Each row is a point on a landscape with many valleys, with its height.
A ball rolls from a point to the lowest of its 2 nearest points, and stops where none of them is lower. Distance is the straight distance between rows; heights are no part of it.
z_418: [ 64 158 132 171 111 109 180 123 111 146 100  93 110 147 141 129  85 185
 147 147 166 117 117]  (h 19.4)
z_915: [ 93 130 160 125 171 144 100 141 144 124  95 112  46 135 152  99 106 129
 103 103 141 101 124]  (h 62.0)
z_662: [125 144 138  69 113 112 122 157 151 145 144 120 157 119 109 121  71  99
 102 112 166 124 122]  (h 11.1)
z_73: [ 73 121 121 164 105 145 142 143 132 142 118 106  79 142 150 156 100 123
 115 113 165 109 121]  (h 25.2)
z_499: [160 153 156 126 174 153  74 116 176 143  88 137 103 114 118 105 132 167
 114 140 133 109 129]  (h 14.4)
z_406: [112  98 113 146 110 152 119 142 138 138 119 114  89 147 138 161 125  87
 111  99 137 108 131]  (h 23.0)
z_829: [160 161 125  57 126  93 135 149 128 141 162 145 198 103 111 114  64 115
 108 124 156 128 138]  (h 13.9)
z_168: [117 106 147  83 182 173  93 188 171 142 102 148 101 104 150 106 122 112
 105  80 161 111 120]  (h 45.7)
z_598: [115 124 162  96  52  66 178 126  78  97 183  89 181 187  85 142 120  96
 166 139 123 145 114]  (h 57.0)
z_562: [ 44 139 128 172  98 130 161 147 127 148 104  93  81 157 154 149  81 152
 132 124 183 104 114]  (h 22.7)
z_553: [ 79 119 122 144  38 123 139 149 155 135 154  92 119 203 108 187 140  81
 148 108 133 105 113]  (h 38.4)
z_56: [150 176 137 158 166 115 134  81  94 134 132 148 121 115 124 103 107 222
 150 177 144 121 120]  (h 53.9)
z_257: [ 86 134 142 117 171 144 106 152 132 124 117 140  64 106 165  91  77 126
 100 107 166 113 122]  (h 63.3)
z_141: [163 154 119  85 127 113  71 128 156  82 153 140 178 112 118  99 164  86
 117 143  72 130 147]  (h 61.5)
z_370: [124 151 142 189 139 146 113  95 153 141  78 103 104 142 127 140 163 193
 143 164 109 122 130]  (h 24.3)
z_506: [150 159 100 109 111 145  93 124 176  91 134 107 164 150 110 162 192 119
 122 109  77 122 127]  (h 37.3)
z_265: [166 117 157 176 131 106 160  79  89 140 103 112 136 125 111 121 125 162
 149 175 124 152 152]  (h 18.0)
z_456: [153  90 135 153 127 107 155  74  48 103 156 141 139 111 121 109 140 112
 141 162  98 181 133]  (h 51.2)
z_97: [165 124 121 100 174 113  81 149 142 137 129 207 143  52 151  61  99 108
 110 156 139 132 159]  (h 20.9)
z_161: [174 171 123 100 138  87 180 109  94 147 146 142 190 117 108 134  80 180
 148 124 149 124 129]  (h 16.3)
z_112: [130 106  83 103 112 139  91 147 144 100 158 138 121 132 145 146 160  52
 111  97  85 117 143]  (h 34.3)
z_760: [119  60  94  62 174 158  94 222 144 134 122 185  85 125 177 134 149  58
 107  70 143 104 145]  (h 49.6)
z_563: [107 168 133 171 118 131 139 103 176 152  72  93 133 161 106 146 149 198
 147 145 117 124 126]  (h 27.0)
z_263: [104 164 137 154 143  89 192 106  64 131 137 117 114 133 141 114  70 200
 157 146 155 112 117]  (h 49.4)
z_655: [122  45 113  94 155 168  97 205 132 154 118 161  86 130 164 153 131  39
 102  79 157 115 139]  (h 51.4)
z_284: [112  85 159 159 163 183 119 171 137 159  65 116  81 126 167 159 124 114
 107  95 185 125 138]  (h 26.3)
z_122: [111 164 138 144 115 108 170 114 130 152 104 105 137 134 114 124  89 180
 143 140 158 124 123]  (h 16.0)
z_355: [143 160 118  90 127 129 103 136 174 129 135 130 158 109 116 119 110 121
 103 115 131 122 128]  (h 10.7)
z_432: [ 96  74 162 154 102 154 133 179 158 175  64  91  85 184 125 175 121  91
 130  95 179 105 129]  (h 56.2)
z_137: [142 136 119 142 120 109 181  82  54 102 181 154 164 104 125 122 167 172
 151 155 106 173  97]  (h 48.4)
z_792: [164 157 117 118 163 160  67 125 184 133 110 158 120  99 128 112 149 148
 114 129 115 109 132]  (h 10.2)
z_873: [146 107 152 129  93  72 196  98  54 123 155 105 165 152 102 132 124 124
 171 142 120 153 125]  (h 54.0)
z_973: [ 99 106 151 175  74 112 161 106 122 130 103  69 124 170 101 137 158 127
 155 149 103 144 124]  (h 32.1)
z_800: [178 146 124  89 158 101  95 122 127 123 143 186 153  80 126  63  98 124
 120 158 117 128 156]  (h 17.0)
z_848: [160 149 126 126 174 122 122 118  92 134 131 192 123  66 154  82  77 162
 119 160 164 129 144]  (h 67.1)
z_930: [133  92 120 117 105 155 112 168 164 162 115 117 126 144 132 183 129  76
 103  94 151 116 135]  (h 19.6)
z_755: [120 107 130 140 172 198 124 177 166 154  66 129  96 135 158 177 148 148
 112  76 177 114 124]  (h 29.2)
z_654: [128 111  87  55 129 130  73 201 167 126 159 161 147 109 154 126 127  42
  99  92 127 110 141]  (h 66.2)
z_314: [148 131 111  45 147 131  64 201 188 129 132 153 173 113 141 127 140  68
  95  91 122 111 145]  (h 64.8)
z_559: [117  41 132 124 130 176 117 198 126 167 108 138  75 158 154 191 129  57
 108  80 177 113 135]  (h 53.4)
z_399: [108 143 145 127  68  86 198 107  97 113 148  92 185 162  91 144 153 157
 173 144 116 158 104]  (h 44.0)
z_83: [123 147 118 114 170 125 103 133 119 120 142 183  99  66 159  64  79 132
 107 140 150 117 137]  (h 65.8)
z_692: [194 160 131  66 135  85 119 125 122 119 156 142 208 108  99 104 102 122
 124 148 120 131 151]  (h 8.7)
z_678: [118 123  99 125 109 138 111 103 123  79 175 123 128 129 133 121 182  91
 124 121  69 145 114]  (h 39.0)
z_449: [ 90 137 137 190  92 125 160 110 141 149  71  81 127 165 117 140 140 167
 159 152 121 123 133]  (h 29.5)
z_665: [106  99 164 169 123 151 137 149 158 159  53  86  87 162 131 154 120 127
 123 114 160 113 139]  (h 57.6)
z_85: [142 156 134 116 122 101 165 112 115 144 136 122 156 118 107 124  79 158
 132 136 147 124 133]  (h 12.4)
z_338: [146 113 113 138 133 107 157  82  47  92 185 173 144  96 133  91 153 132
 143 161 101 171 119]  (h 49.8)
z_277: [117 123 170 155 125 124 131 119 152 148  73  83  91 154 114 121 113 131
 122 131 136 118 134]  (h 59.0)
z_315: [111  63 143 140 123 174 133 198 144 169  76 115  77 178 145 198 139  94
 120  78 184 103 126]  (h 54.9)
z_556: [152 140  94 152 152 124 135 101  68 122 162 188 129  70 155  99  92 143
 124 159 138 138 141]  (h 68.3)
z_931: [135 129 119  82 166 163  89 165 177 131 104 137  97 122 140 127 141 115
 106  80 125  97 123]  (h 43.5)
z_458: [149 154 141 145 157  98 167  81  58 123 150 141 132 120 120  99 115 201
 164 166 116 135 119]  (h 52.4)
z_987: [131 128 102  87 134 154 102 159 175 122 117 121 103 154 129 155 158 110
 109  76 110  88 125]  (h 41.5)
z_489: [149 133 164 174 136 129 128  83 131 141  82 105 109 132 111 119 128 172
 145 169 121 134 142]  (h 21.3)
z_231: [145 109 133 141 111 109 138 100 107 127 131 115 131 121 117 120 105 103
 121 144 119 150 145]  (h 13.1)
z_273: [146 133  93  85 117 148  98 155 172  97 133 107 133 166 122 175 186  94
 115  81  85  94 134]  (h 39.5)
z_488: [131  93 134 168 130 130 124  94  99 119 113 117  88 124 135 118 113  93
 117 146 110 145 148]  (h 16.7)
z_100: [ 67 145 135 178 117 121 166  91 105 116 132 101 124 144 128 121 171 209
 159 170  89 155  78]  (h 44.3)
z_174: [133 115 135 121 133 167 123 169 170 178 106 136 164 101 129 160 103 115
  99 103 194 144 124]  (h 37.4)
z_546: [167 118 149 106 160 133  92 135 161 150 104 147 136  92 121 100 101 106
  98 133 138 134 151]  (h 6.8)
z_905: [109  89  91 118  96 128  97 128 114  83 187 137 119 135 140 131 158  37
 119 111  79 141 131]  (h 36.7)
z_932: [ 92 149 135 127  42 101 163 125 141 112 146  79 185 186  87 160 161 128
 161 133 114 147 108]  (h 42.2)
z_762: [151 112 119 171 116 102 189  93  52 140 142 134 150 111 130 138 103 147
 152 150 139 150 140]  (h 70.5)
z_108: [133 120 107 165 143 115 165  93  47 119 157 155 116  96 156 118  90 138
 131 152 144 142 142]  (h 69.4)
z_980: [149 183 134 130 148 117 130  84 132 121 140 136 145 124  97 102 131 204
 146 170 109 130 114]  (h 55.5)
z_162: [ 89  89 118 160  62 135 137 134 122 118 157  95  88 183 128 174 153  70
 137 106 107 116 118]  (h 36.2)
z_621: [124 149 130 129 111  89 201  89  57 111 173 133 182 126 112 137 171 194
 174 146 113 167  81]  (h 47.2)
z_822: [ 96  94 127 169  77 130 141 110 125 116 129  80 104 173 119 161 176  98
 144 122  98 141 117]  (h 34.2)
z_241: [ 84 145 134 136  45 110 150 137 162 133 128  75 155 199  97 166 135 117
 151 118 129 115 116]  (h 40.4)
z_13: [174 104 153  82 176 156  62 165 184 151  87 154 143  98 127 108 144  92
  96 116 127 124 153]  (h 13.0)
z_574: [185 148 115 101 129 111  93 107 128  93 164 163 184  92 115  93 147 111
 120 165  83 145 148]  (h 60.1)
z_716: [113 142 123 120 116 119 135  94 106  77 181 125 138 117 117 101 172 133
 135 144  80 162  95]  (h 41.0)
z_514: [106  79 123  69 197 179  96 215 151 126 113 170  74 111 170 110 137  91
 111  61 159 105 126]  (h 47.7)
z_658: [116 108 139 104 102 137 120 161 154 162 129 119 129 135 124 149  83  79
  98 101 173 122 125]  (h 15.7)
z_643: [101 109  95 147  59 133 133 127 123 121 177 114 133 154 125 176 139  74
 130 115 123 135 119]  (h 38.3)
z_385: [166 128 140 102 138 101 120 114 122 133 134 139 146 104 110  95  89 105
 114 145 124 136 149]  (h 12.3)
z_624: [161 161 102  66 129 126  62 163 185  97 138 138 173 116 127 125 155  85
 106 110  91 110 146]  (h 63.1)
z_420: [119 127 171 116 143 119 116 120 151 129  99  96  81 140 116  93  92 119
 114 122 126 112 130]  (h 60.4)
z_171: [114 135  78  83 105 132  96 161 156 119 178 152 146 105 148 137 114  64
  99 100 129 113 132]  (h 67.7)
z_345: [125 160 110 152  98 133 144  92 144 112 145 114 172 130 109 144 170 169
 146 147 102 158 108]  (h 32.5)
z_817: [114  76 144 106 172 206 123 208 164 167  90 138 121 135 149 169 141 125
 120  61 191 123 114]  (h 32.0)
z_612: [121  85 143 171 172 171 102 146 126 133  74 127  56 129 173 155 134 105
 101 107 153 116 150]  (h 23.6)
z_625: [ 82 143 137 179 129 120 155  93  99 116 127  96  98 140 134 116 127 173
 145 161 110 133 112]  (h 46.1)
z_410: [135 154 143 145 157  77 197  95  45 136 147 129 133 132 130 114  98 208
 180 137 134 115 110]  (h 51.0)
z_407: [ 87 165 133 175 149 115 169  90  77 117 140 114 100 127 146 105 104 212
 150 173 128 123 107]  (h 47.8)
z_975: [186 134 154 138 123 101 153  86 104 135 123 113 170 127  87 121 126 160
 147 167 113 150 148]  (h 14.7)
z_127: [148  83 156 154 103  91 176  81  57 116 138 112 144 138 105 122 136 114
 153 158 106 173 135]  (h 52.6)
z_600: [157 126 165 151 168 141  87  99 140 135  83 127  88 116 122 100 123 151
 119 156 119 121 148]  (h 18.4)
z_409: [126 126 147 116  75  79 174 113  97 124 154  91 155 159  91 135 104 112
 149 139 128 138 130]  (h 55.6)
z_706: [110  84 136 191 147 149 110 114 102 123  88 113  54 137 163 139 121  91
 115 132 128 130 151]  (h 20.3)
z_118: [ 55 153 126 169  90 109 189 102 108 128 127  93 147 160 116 131 148 201
 173 158 109 148  91]  (h 45.8)
z_393: [152 120 101 131 175 130  64 143 152 116 123 210 102  61 166  73 131 107
 115 150 116 120 160]  (h 24.8)
z_579: [117 142 113 153 137 159 123 124 164 136  99 108  94 140 133 154 147 149
 119 111 120 105 122]  (h 32.9)
z_675: [129 109  56  96 140 146  84 168 150 111 148 174 108 105 167 131 151  70
 109  87 102 103 145]  (h 31.4)
z_481: [103 104 136 111 133 184 125 199 178 176 118 131 142 125 136 170 111 111
 108  67 204 134 106]  (h 34.8)
z_552: [153 165 121 136 127 142 101  93 163 106 134 113 154 132 101 135 185 158
 136 139  79 135 121]  (h 34.9)
z_392: [188 157 150  99 121  86 139 100 113 115 143 117 198 128  85 118 123 153
 145 154 107 145 140]  (h 11.2)
z_312: [188 162 139 125 147 118  96  85 132 120 135 159 147 104  97  88 134 169
 131 172 105 132 137]  (h 57.1)
z_520: [136 120  83 103 165 148  74 164 166 123 129 190 112  80 165  99 139  94
 102 110 119 110 144]  (h 28.3)
z_77: [156 182 107 102 142 148  78 125 193 119 125 143 153 120 116 134 151 151
 109 118 106 113 123]  (h 5.7)
z_845: [133 167 131 102  94  74 199 104  79 109 177 117 207 151  99 143 141 173
 172 122 117 151  98]  (h 45.6)
z_663: [185 145 126 124 144 106 120  84  95 108 163 173 160  96 110  80 148 154
 141 179  93 147 137]  (h 58.5)
z_564: [107 149 105 165 100 138 142 105 151 129 123 104 140 142 119 156 145 151
 130 128 117 131 117]  (h 30.2)
z_27: [ 94 137 128 150 117 129 156  83  93  93 165 122 131 124 122 109 190 179
 142 162  86 170  74]  (h 42.7)
z_859: [ 87 147 110 117 152 130 118 132 122 111 150 150  79  93 162  87  77 119
 105 121 148 111 122]  (h 64.5)

Where does a ball stop that starts at each point below?
z_621: z_692
z_859: z_564
z_598: z_692
z_822: z_692
z_760: z_564

Call two points neighbours if one is among the 2 nearest of the other. Go from one point of each pair to the other, from neighbour to neighbour, staying as low as possible. Name the highest point that can't be avoided.
z_692 / z_662: z_829
z_662 / z_546: z_174
z_564 / z_85: z_579
z_85 / z_662: z_161
